Points on a hilly landscape, in no order, each with its height.
From any point a ball rolls to the lowest of the 6 points nearest to it. It stops when none of these is lower. Distance is the straight distance between rows; heights are no part of it.
Q_360: [167 159 133 172 114 126 123 156 116 139]  (h 211)
Q_853: [ 89  95  98  94 164 127  93  93 131 147]  (h 497)
Q_544: [125 100 166 164 141 143  89 163 151 109]  (h 237)
Q_420: [180 172 117 165  97 118 148 163 108 153]  (h 247)
Q_324: [103 156 188 132 122 170 124 166 154 127]  (h 339)
Q_192: [125 128 177 151 125 155 113 171 149 126]  (h 255)
Q_464: [122 115 106 144 154 125 112  89 112 110]  (h 320)
Q_699: [114  94 122 146 166 141  83 103 132 105]  (h 349)
Q_144: [105 113 185 147 140 163  74 170 181 108]  (h 428)
Q_693: [113 208 195 139 114 170 159 145 114 104]  (h 40)
Q_616: [159 177 144 157 106 131 143 168 115 150]  (h 229)
Q_20: [134  83  86  73 115  76 162 119 123 166]  (h 163)
Q_531: [118 106 179 151 139 152  91 166 156 114]  (h 282)
Q_86: [130 152 174 153 129 150 119 169 143 131]  (h 253)
Q_279: [ 84 138 195 118 135 190  79 158 200 102]  (h 699)
Q_206: [138 112 160 169 135 139 106 156 142 123]  (h 167)
Q_939: [147 133  76  93 103  88 204 103 103 136]  (h 192)
Q_28: [133 130  93 126 131 118 144  87 106 125]  (h 609)
Q_238: [187 153 106 167 100 110 144 132 111 127]  (h 312)
Q_955: [121  71  85  73 122  89 119 120 139 169]  (h 239)
Q_543: [115 229 193 146 108 161 160 142 109  95]  (h 104)
Q_293: [111 109  82  84 129 105 140 101 129 149]  (h 374)
Q_284: [111  87  89  69 126 105 140 110 131 161]  (h 262)
Q_943: [145 117 152 180 136 143 105 143 129 121]  (h 114)
Q_453: [132 128  91 112 129 110 147  85 106 128]  (h 705)
Q_785: [ 89 178 202 125 120 182 131 148 157 104]  (h 413)
Q_272: [135 126  97 138 135 127 120  89 115 112]  (h 411)
Q_952: [129 154 179 150 125 156 136 178 131 133]  (h 276)
Q_840: [105 106  88  93 136 115 125  91 127 143]  (h 376)
Q_685: [135 110  85  71 109  76 189 116 106 158]  (h 110)
Q_578: [125  93 149 167 155 138  83 128 135 107]  (h 231)
Q_800: [158 153  80 119 111 100 182  88 100 116]  (h 620)
Q_146: [117 104 114 155 153 136  98 101 121 108]  (h 308)
Q_331: [153 136 137 172 123 135 119 152 124 130]  (h 175)
Q_951: [135  76  80  70 113  81 147 120 129 160]  (h 190)
Q_741: [162 160  88 124 100  94 190  97 100 115]  (h 552)
Q_751: [163 165 146 163 111 135 135 171 114 143]  (h 217)
Q_795: [128  30  79  76 135  92  81 117 148 155]  (h 613)
Q_598: [150 145 100 155 127 116 142 101 108 120]  (h 512)
Q_103: [103  99  90  78 142 112 105 106 131 155]  (h 367)
Q_692: [125 119  85  98 122 109 158  93 122 139]  (h 556)
Q_915: [141 124  87  73 108  75 218 121  92 142]  (h 53)
Q_752: [ 99 102 115 127 173 131  91  90 120 110]  (h 420)
Q_502: [160 145  86 143 115 108 154  91  99 115]  (h 717)
Q_373: [141 200 164 134 102 150 158 168  98 145]  (h 332)
Q_769: [126 119  83  82 109  95 168 101 116 147]  (h 353)
Q_814: [103 104  98 104 155 134 107  92 124 137]  (h 450)
Q_416: [115  85 155 162 157 148  77 145 149  97]  (h 297)
Q_22: [158 139 118 172 128 127 124 129 111 121]  (h 252)
Q_138: [ 97  71  96  78 151 106  81 106 144 162]  (h 477)
Q_83: [133 135  81  99 118 105 165  88 115 129]  (h 625)
Q_536: [103 189 198 138 119 168 145 157 143 111]  (h 335)
Q_520: [ 99 128 193 133 128 167  98 173 175 111]  (h 108)
Q_600: [138 120 130 158 143 128 104 110 110 112]  (h 232)
Q_745: [121 191 190 134 114 165 144 164 127 116]  (h 293)
Q_197: [114  96 182 153 152 150  73 160 185  92]  (h 382)

Where does a ball stop that starts at each point below?
Q_502: Q_943
Q_28: Q_943
Q_464: Q_943

Call two points neighbours if one is among the 6 nearest of the other. Go from one point of each pair to the other, from neighbour to neighbour, staying as low as possible. Name the highest point that can't be avoided.
Q_520 and Q_943: Q_192
Q_693 and Q_915: Q_814
Q_943 and Q_693: Q_952
